Points on a hilly landscape, in no order, each with its height.
A ball rolls from a point to the lowest of its 2 nearest points, and stops where none of them is lower. Distance is the straight distance between rows; heights are no part of it.
j954 (h 686): [ -7   1 -13  -7  -4  -7 -24   5  27   1   3 -18  34 -16  -7   1   0 -34
 -11   2  11  16   0  -1  27]
j922 (h 333): [-27   7  21 -17   5 -21 -14  23  -6 -14  22  23 -26  -2 -16   2  -3  -3
   4 -16 -15 -11  -1   4  -9]
j322 (h 228): [  0  -5  -2  -6  14 -16  -5 -14  12   0  10  -7   0  16   6   6   8 -12
   3   5  -1  -9   9 -12  -2]
j818 (h 318): [-24   1  18 -11  -5  -8  11  28   3   3  15  20   1  -3 -22 -19 -13  36
  -4 -20  18  18 -19  11  -7]
j906 (h 353): [-30  13  19 -11  -3 -17  -2  25  -5  -7  16  26 -13   0 -22 -11  -3   8
   7 -18   0  -7 -10  -9  -4]
j565 (h 299): [-20 -12  10  -4   1  21  -8   8  23   6 -15  -2   1  -9  12  -1  -1  15
  -3  -5 -14   2   8   2   1]
j558 (h 715): [ 13 -21 -13  37   7  -9 -13 -24   9  -6 -10 -30  10  -5   5  12   0 -56
   9 -16   0  -1   8  10  31]
j88 (h 630): [  0  20 -20 -16  -1  -1 -13  12  23   9  10 -12  44 -14 -12   2  -8  -6
 -31   8   8  35   3  27  17]
j126 (h 728): [-19 -13  -2  13  15 -18 -27  -3  16 -10   1 -10  16  -3   8   9   8 -37
   3 -10   4   3   2 -12  33]
j675 (h 232): [-22  18 -19 -10   3  23  -9   7   3  -9  -4  18  21  -3   3   7  16  37
 -14  18 -13  11  18   8   0]
j448 (h 384): [ 14 -13  26  -5  -2 -11   7   4  19  18  12 -23 -11   0 -15 -17 -33 -14
 -17  -7  11  21  -6   9   3]
j566 (h 532): [  5  28 -15  17  -5  -8   1  -3 -24 -14  -1  14   6  15  11  -4  29 -10
  28   4  19 -27  -7 -42   3]
j870 (h 699): [ 17 -12   5 -10   0 -26 -12 -18  24  -1   7 -32   2  -2  -9  20   0 -28
 -12  -4 -24   7  11  19  -3]
j460 (h 411): [-32   2   6   4   8 -19  -4  20  16  -3  -4  16   4   9   2 -11   7  13
  29 -42  17 -17 -26 -26  12]
j399 (h 730): [ -5 -13  -7   5  16 -17 -31 -11  25 -16  10 -11  13   1  -2  21  20 -32
  -1 -10 -14   2  17  -5  24]
j560 (h 378): [-19 -17  18  15   2   5   2  15  15   4 -12   4  -6  -1  15  -1 -11   8
  11 -25   7  -8  -9 -14   9]
j194 (h 448): [ 20  -1  -2  -1 -18  10  10  -3 -14   9   1  -7  -7  -5 -19 -12 -16  -1
 -17  28  -2  12  -2  19  -6]
j80 (h 225): [  8  -8 -17  21  11 -14 -23 -27   7 -14  -8 -14  11   1  -5  29  28 -46
  12  -4 -22 -11   8   4  17]
j24 (h 563): [  4  18 -14 -23   8 -23  -9 -11   0 -14  11 -13  11  -9 -28  22  19  -8
 -12  12 -31  14  15  15  -3]
j819 (h 725): [-15 -18  -3  34  -2  -8 -16   3  19  -2 -10 -14  13  -2  14   0  -9 -38
   4 -18  12   5  -4 -12  36]
j846 (h 722): [ -6 -22   2  24   4   9 -14  -9  23   4 -12 -12   4  -2  22   1 -11 -21
   8 -11   5  -5   2 -10  26]
j355 (h 351): [ -9 -11  20   7 -12   7  18  17  -2   8  -4  13 -18   1   0 -19 -10  17
  15 -23  17  -1 -26  -6 -10]
j111 (h 182): [ 22  13 -11   1  14 -22   7 -27 -13  -7  11  -8  -3  26  27   0  18 -10
  17   1  10 -27   1 -31 -10]
j17 (h 51): [-12  -7   5 -35  17  -5 -10  -9  17  -5   6  -9 -19  -2  -6   8  -4  13
 -18  -6 -37   3  23  15 -10]
j603 (h 291): [ -1  -7  18  -6  -2   2  11  15 -19  -2   7   8 -26  -4 -11  -7 -12   6
  -1  -7  -3  -7  -8   1 -16]
j459 (h 445): [ 17   0   6  -5  -6 -33  13   2   8   7  19 -24  13  11 -19 -27 -21 -29
  -7  -4  34  19 -14  -4   3]
j581 (h 40): [-18   4  -2 -31  15  -2  -6 -10  19  -5   7 -10   2  -6  -8  15   4  23
 -24  -1 -25  16  25  20  -3]
j125 (h 544): [  1  15 -17 -19   8 -13  -3 -15   8  -5  11  -8  22   4   3   1  16   6
 -28   7   5  17  14   0   3]
j219 (h 324): [-10 -16  34  -1  -5   7  13  15  -5   8  -2   9 -30 -12   1  -8 -18  18
   4 -27   1  -5 -17   6 -16]
j590 (h 477): [-10  -3   5  12 -15   9   1  36 -13   5  -6  27  -1  -7 -13 -21  -4   8
  29 -24  15 -15 -39  -8  -2]
j723 (h 572): [ 18   7 -13 -24   8   0  10 -15 -19   2   8 -18   4   5   4  14  14  41
 -29  23   2  15   0  29  -9]
j356 (h 303): [ 41 -11  -6  -6   5  -6  20 -31 -10   3  -1 -37 -16   2  10  -7  -2 -15
  -5  20  -1  -3   4  11 -15]
j691 (h 454): [-13  19  -2  -5   2 -14 -16  12  -9 -10   9  26  11   4 -12  -1  15  -6
   7   5   4  -7   2 -25   4]
j173 (h 507): [  7  32 -19  -4   2 -28  -5  -3 -17 -14   7  15   7  19  -5 -11  26  -5
  18  10  20 -20  -3 -37  -7]
j469 (h 558): [-11  21 -16 -32  17 -17 -12 -14  10 -17  10   1  17  -4 -11  23  31   6
 -12  11 -38   8  22   8  -2]
j733 (h 381): [-22  18   7  -8 -16 -10  -1  38 -17  -4   7  33  -2  -7 -30 -18  -1  16
  10 -16  -2  -4 -21  -1  -4]
j628 (h 342): [-10  -7  16  -8 -18  -1   7  29   7   3  11   5  -7  -1 -21 -26 -22   9
  -3 -16  16  14 -19   7  -1]
j725 (h 237): [ 10  -6  -7  20   5 -23 -26 -15  14 -10   6 -13   3  -3 -14  28  18 -45
  10 -12 -25   3   7  20  17]
j882 (h 185): [ 18 -12  11  -4   8   2  14 -11 -30   0   1   1 -49   8  11   4  -4  -4
   5   3 -12 -17  -5   4 -23]
j400 (h 337): [-22  -4   3  -8   4  22   4  -4  36  12 -12  -8  23  -7  17  -1 -11  39
 -25   2   0  28  14   8  11]
j573 (h 748): [ -1  10 -11   3   4  14  -3 -12   3  -2  -8   2  20  -5  23   2  22  -3
   9  17  -6  -9  11 -23   6]
j811 (h 466): [ 16   9  -3  -6  -3 -35  15  -3  -2  -2  24  -9   3  22 -15 -31  -3 -24
   0  -1  37   7 -13 -16   0]
j378 (h 702): [  9 -20   8   0  19 -26 -11 -25  19   1  14 -22 -13   4  -3  25  -2 -29
   6 -12 -29   0  12  16  -1]
j478 (h 567): [  2   4  -3 -18  -1  11   7  -8 -19  -1   0  -9  -9   0   4  11   4  56
 -29  19   4  12   0  30  -2]
j182 (h 191): [-16 -13  -2  28   8  24 -18  -2  12  -5 -20  12   1 -10  26  18  -1  -5
  16 -10 -16 -18  11  -5  23]
j842 (h 517): [ -4  11  -3  18  -6  -1  11  12  -8  -3 -12  25  12  10  10 -10  14   3
  21  -9  18 -16 -14 -31   2]
j585 (h 549): [ -6  17 -22 -17  19  -1   5 -17   0  -7   4  -4  29   6  12  12  21  22
 -18  12  -5  14  25   1  -5]
j788 (h 543): [ 13  23 -10  12 -11  -1   6   9 -27  -9  -5  22   5  11   4  -9  13  -6
  17  12  15 -17  -9 -29  -1]
j931 (h 478): [  6  20  -3  -9   6 -23  -9   5 -22 -17  21  13  -2  15  -7  -1  13 -15
  15  11   4 -18   2 -23  -2]
j676 (h 153): [ 22  18 -24 -10  -9   4  -3 -10   2  -6  -7 -13  30 -11  -9  15  15 -15
  -4  24 -24   5  12  12  -1]
j364 (h 288): [-28  -7  15   9  -1  30 -10  21  12   0 -19  16  -6 -11  12  11  -4  20
   3 -19 -13 -11   4  -5   3]
j556 (h 708): [  5 -14  -2  17  18 -22 -14 -27   8  -6  10 -11  -4  14  10  11   6 -40
  10 -12  -4  -5   6  -4  16]
j21 (h 316): [-20 -11  27  -8   6 -14 -21  23   3  -7  17  19 -29   1 -15  14 -19  -6
   1 -19 -29  -9   3  11  -4]
j284 (h 188): [  5 -28  19  18  11  16  22 -15  -7   8  -9  -1 -32  19  35   4 -18  13
  17 -25   6 -17  -7 -11 -19]
j685 (h 192): [ -2  16 -11   6 -19  20  -7  25  -8  -7 -10  23  23 -17  -9  -3   4  -4
  -3  23  -5   5  -4   1  10]
j633 (h 338): [-14   3  -5   1 -12  37   4  10   7  10 -10   4  15 -16   2   4  -6  40
 -18  12   1  25   6  25   2]
j960 (h 391): [ -9 -17  10  15 -15  42  -5  21  16  13 -23   4  -4 -25   8  -4 -27  -1
   3  -3  -6   3   0  10  11]
j829 (h 177): [ 29   8 -17  10 -13   3  -3 -17  11  -9 -21 -27  25 -14  -4  27  18 -28
   5  23 -29   5  12   9   1]
j537 (h 311): [ -3 -12  -5  -2  12  11  -2  -6  24   5  -7 -16  13  -2   9   2  -7   3
  -8   2 -10  12  10   5   3]
j599 (h 129): [ -2   8  -8 -17   1   9  -1   1 -26 -11  -2  16  -8   0  -8   2  20  19
   0  19 -15  -9   6  -1 -11]
j809 (h 213): [ 15   0  -7   4  11 -12 -14 -27   8  -9  -3 -13   9   5  10  27  28 -33
  10   8 -20  -3   6  -2   8]
j470 (h 162): [-14  20   3 -24  -1  14  -2  10 -22  -7   1  26 -14 -10 -14   7  14  39
 -16  12 -13   0  12   6  -7]
j214 (h 499): [-15  -1   0  17 -13   3  -1  28  -3   0 -15  27  12  -3   3 -11  -2   7
  24 -18  16 -14 -28 -22  12]
j410 (h 65): [ -8  -7   2 -30  21  -5   1 -22  10  -5  -5 -18 -22   1   8  12   6  25
 -13  -1 -24  -1  18   4 -18]
j830 (h 555): [ -6   6   0  -2  10  15  20  -2  -3  15  -2  -7  11  11  10   1  -2  52
 -23  14  24  24  -6  15  -2]
j826 (h 344): [ 39   2  -6 -12  -5 -10   4  -8   5  16   3 -38   3 -14 -24   3 -18 -27
 -11  12 -22  12   0  28  -9]
j320 (h 368): [  0 -19  21  -9  -9  11  33   6  -7  20  -3 -10 -26  -2  -9 -15 -19  42
 -15 -10  24  14 -18  17 -18]
j605 (h 734): [-21  10  -9 -28  21 -31 -21  -9  21  -9  15  -3  30   2  -6   4  22 -19
 -12 -13   1  11  11 -15  15]
j644 (h 405): [ 26  -6   6   0  -8  -8  12  -1  14  23  12 -31   4   1  -7 -21 -28 -28
 -14  11  19  22 -10  16  -3]
j952 (h 241): [ 11 -12  12   3  -5  28   6   1 -19   3 -15  10 -34  -9  12  13  -3  15
   4   3 -20 -17   6  10 -20]
j670 (h 380): [  9   2  -9 -17   1  -2  -4   1   6   5   8  -7   2 -10 -16   3  -6  -8
 -13   9 -14  17  11  17  -4]
j203 (h 365): [-22 -10  12   1   6  -9   8   5  14   1  -6   4  -2  13  13 -10  -1  21
   5 -19  11  -8  -5 -21  -8]
j526 (h 756): [ 10   9 -14   2   9  -5  14 -21   5  -3  -3  -8  12  13  23 -10  17   8
   3   2  20  -7   6 -40  -5]
j388 (h 256): [-31   9   8  -7 -12  25  -4  22  -7  -4 -13  32  -6 -21  12   0  16  29
   3  -9 -22 -13   6  -8  -6]
j32 (h 292): [ 18 -17   6   7   9 -16  11 -18   2   0   8 -15 -15  20  12 -12 -13 -12
   4   0  19 -15  -7 -12 -12]
j202 (h 487): [ 14   8  -3  -4  -6 -22  19   7  -5   4  13  -7   4  15 -18 -26 -12   0
  -2   3  31   6 -18 -12 -10]
j147 (h 469): [ 17 -22  18  21 -22  27  28  21 -21  17 -19   9 -16  -9   6 -16 -20  -1
  17 -10  17  -5 -26   3 -16]
j79 (h 281): [ 41  -2 -11 -11   7  -9  23 -40 -19   2   5 -21 -12  15   9 -11  11  -7
  -6  30  14  -1  -7   3 -19]
j933 (h 178): [-16  12   8 -23   9   2 -10  11  -8  -7  10  11  -9 -11  -7   9   9  36
 -19   2 -18  12  10  16  -3]
j645 (h 705): [ 13 -18   3  15  21 -22 -18 -24   7  -7  16  -9 -25  13 -11  24   0 -46
  10 -16 -13  -8   6  13   5]
j516 (h 295): [-10  -7  22  -1   3   2  -5  14 -12  -5  11  24 -39  -6   1  14 -14   0
  10 -22 -31 -21   0   9 -12]
j636 (h 363): [ 27  11  -6 -16  -8  -4   6  -7   1   4   5 -20   9  -8 -25   3  -9 -12
 -23  17 -14  16  -3  34  -6]
j241 (h 553): [  5  14 -11 -16   7 -22  10 -12 -18  -9  16   1 -11  16  -4  -4  17  23
 -16  15  13  -4   4 -12 -17]
j424 (h 116): [  5  -1  -2   8  15 -12 -10 -22 -12 -10   7  10 -20  17  10  18   8 -19
  18  -3 -16 -23   6  -8  -4]
j902 (h 217): [ 30 -21  10   4   1  22  16  -1 -28   1  -9  -5 -42  -7   1  11  -6  -3
   6   8 -22 -14  -3  22 -20]
j443 (h 691): [ -4   6 -19  -8  -2 -16 -19  -9  32  -6   0 -27  41 -18 -11  13  16 -35
 -16   0  -3  24  15   4  15]
j243 (h 609): [ 25  18 -17 -15  -2 -24  12 -10  -5  16  24 -29  25   8 -12   4  -3  -5
 -35  13  20  27  -4  27  -5]
j31 (h 195): [-18   5  -2   2  -2   8 -29  11  -1 -15  -5  22   6 -11   3  21  16 -10
  11   5 -38  -8  15  -1  15]
j563 (h 399): [-31 -11  18   2   7 -13   5  14  15   6   2  13 -15   8   5 -15  -6  20
  28 -44  13 -18 -27 -14  -2]
j269 (h 196): [ 23   0 -10   9   1 -15  -6 -25  11 -14  -9 -22   9  -5  -2  32  13 -31
   9   8 -37  -6  17  12  -5]
j366 (h 594): [ 28  19 -21 -16   5 -24  13 -22 -19   1  19 -20  11   8  -8  -8   5  -3
 -30  26  21  18  -4  17 -10]
j282 (h 202): [-20  -7   3  25   2   8 -12  -6  10  -5 -12  18   0   7  27  10   0  -2
  21 -19  -2 -20   5 -22  13]
j712 (h 515): [ -6  -7  14  11 -25  38  28  10 -22  15 -21  10  -6 -16   0 -13  -6  45
   5  -2   5   0 -14   1 -17]
j674 (h 571): [ 17  15  -8  -6  -1 -14  16  -8 -17  -5   7  -3  -1  10   3 -13  11  -2
  -1  14  16  -4  -2 -18  -9]
j778 (h 160): [  2 -25  13   7   9   4  17 -22   6   8 -11 -18 -30  13  31  -8  -8  17
   4  -8   4 -11  -1  -3 -18]
j667 (h 471): [ 16   3   4  -2 -20  14  12   8 -25   5   1   1 -15  -1 -11 -14  -9   1
  -5  16   9  -1  -4   9 -16]
j601 (h 142): [ 32   6  -4  -5 -18  16   1   7 -43  -4  -8  11 -23  -5 -10   6   5  -5
   5  34 -20 -11  -1  12  -8]
j917 (h 265): [ -7  -4   9  -8  -1   2   6   6  -4  -2   0   4 -16   6   4  -6  -1  11
  -6  -1  -4  -5   3  -5 -13]
j524 (h 327): [  3 -15   9  -2  -3  13   3   1  28  18 -11 -22  11  -7   3 -11 -26  -4
 -14   0   3  21   2  11  10]
j758 (h 732): [-12  -1 -10 -13  19 -36 -26 -15  24  -4  14 -16  18   4  -5  13  19 -33
  -6  -8 -12   6  15  -3   6]
j142 (h 650): [ -5  23  -9  -9 -11 -11 -15  26   5   2  13  10  21 -10 -35 -13 -12 -22
 -18   8  18  25  -5  11  16]
j679 (h 587): [ 17  10 -10  -5   3  -2  -1  -5  -5  -3   8   0  11   5  -4  -4  10 -16
  -6  23   2   4   0  -2  -4]
j61 (h 240): [-33  13   1  -6  -3  26  -3  10   4  -4 -13  26   9 -11   9   2  17  37
  -7   2 -15  -1  17  -3  -1]
j545 (h 63): [ 16   6  -2 -11  -6   6   0   2 -39  -9   4  13 -30   0   1   3  12   4
   2  23 -22 -18   8   7 -20]
j728 (h 665): [-21   1  12  -4  -9  -8 -15  33  19  -1  13   4  17 -11 -17 -15 -23 -10
 -11  -5  14  23  -7  -1  21]
j340 (h 418): [-23  -6   1  25 -17  28  -8  31  13  -4 -15  14  14 -21  11  -6  -9  -6
   8  -2   5  -1  -5  -9  26]
j738 (h 495): [  1 -17  20   5 -26  29  20  19 -20  20 -15   5 -22 -21  -6 -14 -21  29
   3   2   8   6 -19  11 -22]
j325 (h 439): [ 22 -13  22  18 -16  13  19  18 -32  13  -6   5 -30  -2  -7 -11 -18  -4
  14   0  11 -11 -22  11 -15]
j921 (h 527): [  1   4  -4  -1  -3  -6   4   4  10   3   1  -4  16   4  -3 -14  -9   1
  -9   7  20  10   0  -9   6]
j473 (h 366): [  2  -5  13  -8  -2 -17   6  22  20  11  12 -11  -6   5 -17 -29 -31  -8
  -7 -12  23  21 -18   4   4]
j226 (h 419): [-35 -13   4  17   2 -17 -10  17  14 -10  -2  18   3  10   3  -2  -1  -8
  19 -50  16 -17 -17 -33  29]
j816 (h 744): [  3   9 -29   3  10  -3  -8 -22   8  -4  -6  -5  36   2  19   5  26 -17
   9  15   5   3  12 -21  15]
j938 (h 111): [-14 -10  15 -10  21 -21  14 -17   5   3   3 -13 -30  15  17  -1   4  30
  -8 -12   1 -19  14 -14 -18]
j525 (h 659): [-22  13   1 -14  -5 -10 -25  28  16  -4  21  10  24  -8 -24  -2  -6 -19
 -12   1   2  16   0  -3  24]
j968 (h 221): [-10  25 -17   0  -6  14  -5  15  -3  -8  -4  20  32 -12  -2   5  15  15
  -9  26  -4  16  11   3  10]
j69 (h 214): [-10 -10   6  30   9  -2  -6  -5   3  -8 -10  19 -13  15  17   7  -2  -6
  25 -38  15 -23  -5 -33  11]
j62 (h 711): [ 15 -16  -2  27   5  -7 -13 -22   6  -2   0 -12  -5   0  -5   7  -6 -53
  10 -14  -2  -6   1   2  22]
j833 (h 510): [  7   1  10   4 -11 -12   8  11 -11  -1   5   7   3   1  -8 -18  -7  -1
  10   3  16   0  -8  -9  -2]
j898 (h 639): [  8  22  -6  -7 -16   2 -13  24   9   7  11   2  30 -11 -22  -6 -17 -10
 -27  17  10  32  -3  30  22]
j264 (h 348): [  6 -11   5  10 -21  25   5   7  14  18 -14  -9  10 -13   5 -17 -25  -5
  -7  12  10  16  -6  13  14]
j959 (h 212): [-27   8 -13 -13   6  10 -34   8  30 -10  -8  -2  37 -19  -4  19  12   2
  -5   0 -22  14  21   3  19]
j713 (h 313): [-22  10  -1   0  -7  13   3  27  14   6  -2   8  25  -7  -7 -12 -13  32
 -13   0  24  28   0   7  10]
j592 (h 294): [ 10   1   5   2   8 -35   7  -4   6  -2  13  -8  -7  32  -3 -14 -10 -11
  28 -27  37 -15 -29 -27   2]
j600 (h 570): [  8  17 -11 -27  10 -34 -17  -9  -1 -13  27 -10   0   5 -28  17  13 -20
 -13  15 -22   3   6  17 -11]
j663 (h 275): [-27   6  15  13  -8  23 -10  24  -3  -3  -9  33  -3 -18  10  10   5  11
  16  -7 -16 -16   3  -9   6]
j893 (h 695): [  8  -7  -6  -9   0 -19 -14 -17  27  -3   4 -41  29  -8  -7  24  12 -31
 -15  -4 -16  12  13  13  13]
j743 (h 257): [ 31   0 -13 -11  -1  -2  28 -29 -24   2   2 -10 -12  15   7  -5   9  18
 -15  24  15   0   5   8 -17]
j149 (h 479): [-11  10  19  -4 -13   7   0  31 -30  -3   4  36 -33 -20 -15  -6  -1  12
   8  -9 -17 -10 -16   6 -16]
j261 (h 435): [-10   1  16   4 -20   9   9  34 -29   0  -3  27 -13 -16 -12 -12  -2  14
  19  -9   4  -9 -28   2 -14]
j301 (h 56): [ 23  21 -24  -3 -16  13   0   6 -23  -3  -1  12  17 -10 -13  -2  11 -13
   3  41 -13   4  -1   8   0]
j825 (h 139): [ 14  27 -18   7 -23  16  -3  15 -19  -3   4  16  27 -11 -18 -11  10  -2
  -5  35   7  16  -2  11  10]
j16 (h 345): [-19  -6   4  -2  11  16  11 -13  22  17 -14  -9  12   4  22  -3  -9  41
 -17  -7   6  12  12  -1  -2]
j519 (h 181): [ -4 -19   1  32   0  40 -12  -4   6  -1 -24   7  -8  -9  23  27  -2 -14
  18  -9 -28 -15  15   9  15]
j2 (h 581): [ 23  20 -24 -25  12 -13  14 -21 -22  -4  15 -17   3   7  -4   6  18  19
 -27  28   9  12   4  19  -9]
j844 (h 319): [ 25  -6   1  12  -5  -5   9  -3  -7   2   0  -6 -15  11   7 -10 -13 -21
   8  13  13 -12  -9  -6  -7]
j856 (h 204): [-24   0  -6  -7   6   4 -25   1  17 -11 -11   3  17  -9   2  16  17 -10
   6   0 -24   2  18  -3  17]
j255 (h 85): [-15 -14   5 -21  13   0  11 -16   1   1   0  -6 -26   7  20   2   8  43
 -14 -11 -10 -11  15   1 -21]
j708 (h 740): [ -8  20 -19  -7   5 -12 -13 -10  11  -7   5   4  41   6   5  -4  28 -15
  -3   5  21   5   8 -28  16]
j450 (h 470): [  9  -8  21   5 -17  11  23  17 -30  10  -9   6 -26 -10 -20 -15 -14  19
  14  -3  18  -3 -29  13 -19]
j354 (h 427): [-14 -10   4  11  -8  17 -22  14  10  -4 -10  10  14 -14   4   8  -2 -15
   5   3  -7   0   2 -10  18]
j201 (h 219): [-12   9 -17 -15   4   4 -20  -4  35  -3  -6  -7  37 -16  -1  11   7   0
 -17   8  -8  26  15  12  24]
j539 (h 355): [ 33   0   3  24 -10   0   3   0 -24   2   6   4 -22  10   4  -6 -11 -37
  20   8   9 -23 -12  -6  -5]
j977 (h 371): [  4 -11   9  13 -29  36  11  21  -1  19 -14   1  -6 -19  -6 -10 -24   4
  -1   6   1  12  -8   9   2]
j923 (h 175): [ -7   2   0   8   1   6 -17   1  -9  -6 -11  21  -8   0   9  15  13  -3
  15  -1 -24 -16   5  -8   2]
j777 (h 194): [ 36   1 -15 -11 -16  20  18  -9 -40  -9 -13   6 -25  -4  -8   2  12   5
   0  38 -14 -11   5  23 -18]
j339 (h 354): [-20  -5   7  -4  11  12  10  -5  20  -1 -11  -2   2   2  15 -10   1  35
  -4  -7  13  -2   8 -16  -6]
j377 (h 193): [-21   8   4 -21   9  -4 -16   5   3  -2  20   9  -9   2 -12   5   7   8
 -10  -5 -17   9  13   4  -5]
j256 (h 321): [ 10  -7 -13 -10   2  18   4 -24  15   7 -15 -16  14  -2  20   6  -3  11
 -10  13 -11  13  19   6  -8]
j349 (h 537): [ -5  14  -7 -11   8  -4  -1  -6  13   8  13  -8  31   4  -2  -5  -2   9
 -19   7  24  24   5   3   5]
j115 (h 531): [-18   3   4   8 -17  29  28   5 -17  13 -24  12   5  -5   9 -12   5  45
   4   0  21   5 -10  -6 -12]
j29 (h 136): [ 15 -24   5  29  -1  26  -4  -9  -8   8 -11   5 -20  -4  -2  13 -23 -37
  18  -8 -22 -12   5  15  16]
j386 (h 163): [ 12 -26   2  31   4  31   4 -14  -2   5 -18  -2 -17   1  20  16 -15 -17
  20  -8 -16 -18   9   1   8]
j727 (h 227): [ -8 -17   8  37   6   9   5  -6   2   0 -16  20 -17  17  13   0 -18  -5
  28 -49  19 -24 -20 -17  10]
j218 (h 208): [-17   3   3 -13  20 -22 -12   3   9  -7  15  -5   6   4   0   1   9  -2
  -3  -3 -13   6   8  -8  -3]
j889 (h 317): [  4 -22   7   6   0 -23  16   9  13   6   4  -6  -2  22   1 -23 -17  -3
  25 -27  39 -11 -34 -21  -2]
j423 (h 736): [-28  20 -10 -15  21 -18 -19   0  16 -14   9  10  37   0   3   1  26  -5
  -3  -4  11   8  17 -30  16]
j281 (h 406): [ -7 -18   2  31 -25  37  -8  22   3   7 -24   5   6 -19  16  -6 -20 -12
  15  -2   3  -4  -8   1  20]
j280 (h 239): [-19   9   7  -4  -4   3   6   4 -14  -4  -5  20  -6  -6  -1  -7  12  29
   1  -8  -3  -5   0 -13 -14]
j345 (h 752): [ -2  20 -21   1  14   5   4 -23   4  -5  -2  -3  18   9  25   1  28  18
  -1  11   8  -8  18 -21  -3]
j752 (h 267): [-29  15   3  -4  -7   7   1  26  -5   1  -4  25   1  -9  -9  -9  11  37
  10 -10  12  -1  -9  -7  -6]
j330 (h 339): [ -2 -16  13   8  -8  -6  20   8   8  11  -4  -5  -4  13   0 -21 -16  15
  10 -19  30   1 -21 -12  -4]
j886 (h 135): [  0 -12   3  -3  22 -12   8 -26   5   0  -3 -20 -15  17  24  -1   3  12
  -1  -2   0 -10   9 -13 -21]
j65 (h 326): [-11   2   2   2  -3  23  -4  13  25  11  -5  -4  23  -9  -4  -1 -21  32
 -27   6  11  30   4  22  13]
j94 (h 229): [ 28   7  -5   8  13 -28  12 -19 -20  -7   9   1 -13  22  10  -8   6 -15
  18  -2  26 -21  -8 -24 -10]
j492 (h 554): [ -8  23 -27 -25  22 -16  -6 -15  -2  -9  10   1  22   5   0  13  40  10
  -8  19 -17   4  25  -3  -8]
j332 (h 211): [  0 -25  18  26   8   3  12  -9   5   7 -13  12 -24  14  21   0 -18  14
  22 -38   7 -25 -12  -9  -8]
j91 (h 621): [ 18  25 -23 -14   1 -13  -4  -1  12   8  14 -16  42  -1  -8   4   1  -9
 -31  13   9  28  -4  27   5]
j129 (h 402): [ 33  -8  18  26 -20   4  13  13 -29   9   1  -1 -30   4  -5 -11 -28 -30
  18   5  17 -14 -16   7  -7]
j259 (h 138): [ 18   1   5  -4   3  -3   2  -3 -26  -5   8   5 -26   8  -2   5  -2 -13
   9  11  -9 -20  -3   0 -17]
j942 (h 440): [-12  12   6   2  -3   5 -17  20  -3  -7   4  13  13  -2  -4   4   3  -7
   4   5  -2  -8   2 -11   6]
j344 (h 490): [ 25 -19  12  33 -14  22  24  10  -5  18 -14  -3 -15   1  13 -13 -20  -6
  20  -6  21 -13 -23  -6  -4]
j305 (h 329): [ -4  -1 -16   0   4  34   9 -22  16   3 -22 -12  13   0  20  10   9  37
  -7  17 -14   6  23   1  -8]
j610 (h 323): [ 33  -8   0  -5  -1 -15   5 -21  -5  15   4 -31  -6   2  -5   3 -13 -26
  -5  17 -10   3   2  17 -11]
j84 (h 545): [ -9   5  -9   8 -12  24  23   8 -17   8  -5   5  11   3   6  -9   0  51
  -9  15  19  16  -5   8  -1]
j634 (h 672): [ -6   2  10  -5  -8 -11 -14  17  24   9  12 -12  17  -9 -18  -7 -26 -33
 -17  -5   7  17  -7   4  25]
j672 (h 426): [ 19 -10   2   0   3 -26  14 -16  17  14  12 -28  11   8   0 -20 -17 -23
  -9   4  28   9  -8   4   4]
j785 (h 533): [ -1  23  -9 -14   4 -22  11  -2 -23 -14  14  13  -6  17  -9 -10  26  17
   4   3  22 -17  -5 -30 -15]
j343 (h 679): [  1  -3   2  -2   1 -12 -13  -1  26   7   4 -22  18  -5  -4  -9 -15 -34
  -3  -2   3  10   4   2  15]
j208 (h 143): [  6   9  -9   7  16 -22  -5 -27 -11 -11  11   0 -19  23  16  16  18 -11
  22   1  -1 -28  15 -25  -4]
j570 (h 207): [-16  14   2  -2   1   0  -9  10 -15 -13  -1  20 -13   0   9   3  15  16
  10  -5 -11 -25   3 -18 -11]
j997 (h 336): [ -5  -2  -7  -1  -6  37   3  -2   3   2 -17  -2   1 -14   9   2   5  44
  -6  15 -16  10  15  15  -3]
j477 (h 428): [ 27   7   3  -7 -14   3  12   7   1  19   9 -21   1  -3 -19 -20 -27  -9
 -18  18  10  23  -7  32   0]
j936 (h 349): [ -4 -26  24   1  -9   6  15   7  -1  14  -1  -7 -23  -5   0 -10 -22  20
 -11 -13  15   6 -12   9 -16]
j554 (h 293): [-20  16   4  -1 -18   4   7  32  -1   3   6  22   9  -5 -20 -14  -4  29
  -7  -5  15  16 -10   3   6]
j904 (h 562): [ -8   3  -3 -19   9   9  17 -10  -5   1  -1  -5  -7  10   9   1   3  52
 -20   4   6  13   9  10  -9]
j851 (h 230): [ 32   2  -9 -17  -4  10  14 -23 -27   0  -4  -7 -11   1  -5  -2   6   7
 -14  32  -9   3   5  18 -20]
j648 (h 389): [-33 -15  23  11   5   0  -1  12   6   2  -4  17 -11   2   5   0  -6   7
  18 -44   3 -20 -16 -11   7]
j512 (h 719): [  3 -29 -10  34  11   8  -9 -24  28   4 -15 -28  10  -8  20   6  -7 -39
   3 -13  -1  -4   2  -1  32]
j527 (h 110): [  8 -23   6  25   9  11 -11 -17 -12   6   0  16 -31   7  -6  24  -7 -34
  22 -12 -23 -18  10   9   4]
j868 (h 268): [ 14  -1   5  -1   8 -32  12 -10  -7  -7  18  -5 -17  24  -1  -9 -12 -21
  11 -12  22 -14 -13 -17  -6]
j37 (h 269): [-11 -10  15   8   6  18  -1   3 -26  -5  -4  24 -38 -10  12  22  -2   7
  13 -10 -28 -27   1   9 -18]
j12 (h 120): [ 20  11 -20 -13 -13  13  -8  -2 -16  -7  -5   2   8  -7 -12   9  11  -4
  -3  35 -29   6  13  13  -5]
j440 (h 91): [ 17 -12  -3  26  18  -4 -14 -26 -10  -6   2  10 -26  12  -4  26   5 -30
  24 -14 -27 -22  12  -4  -3]

Call two points neighbours if one is among the 2 nearest of the other. Go from one point of each pair to the other, from neighbour to neighbour, staying as low as possible. Name the highest point that can't be avoided.
j581 and j554 -> j355
j301 and j554 -> j633
j581 and j440 -> j727

Where does a ball stop that starts at each point below?
j129 -> j440
j24 -> j644
j727 -> j581
j565 -> j301
j733 -> j545
j670 -> j545
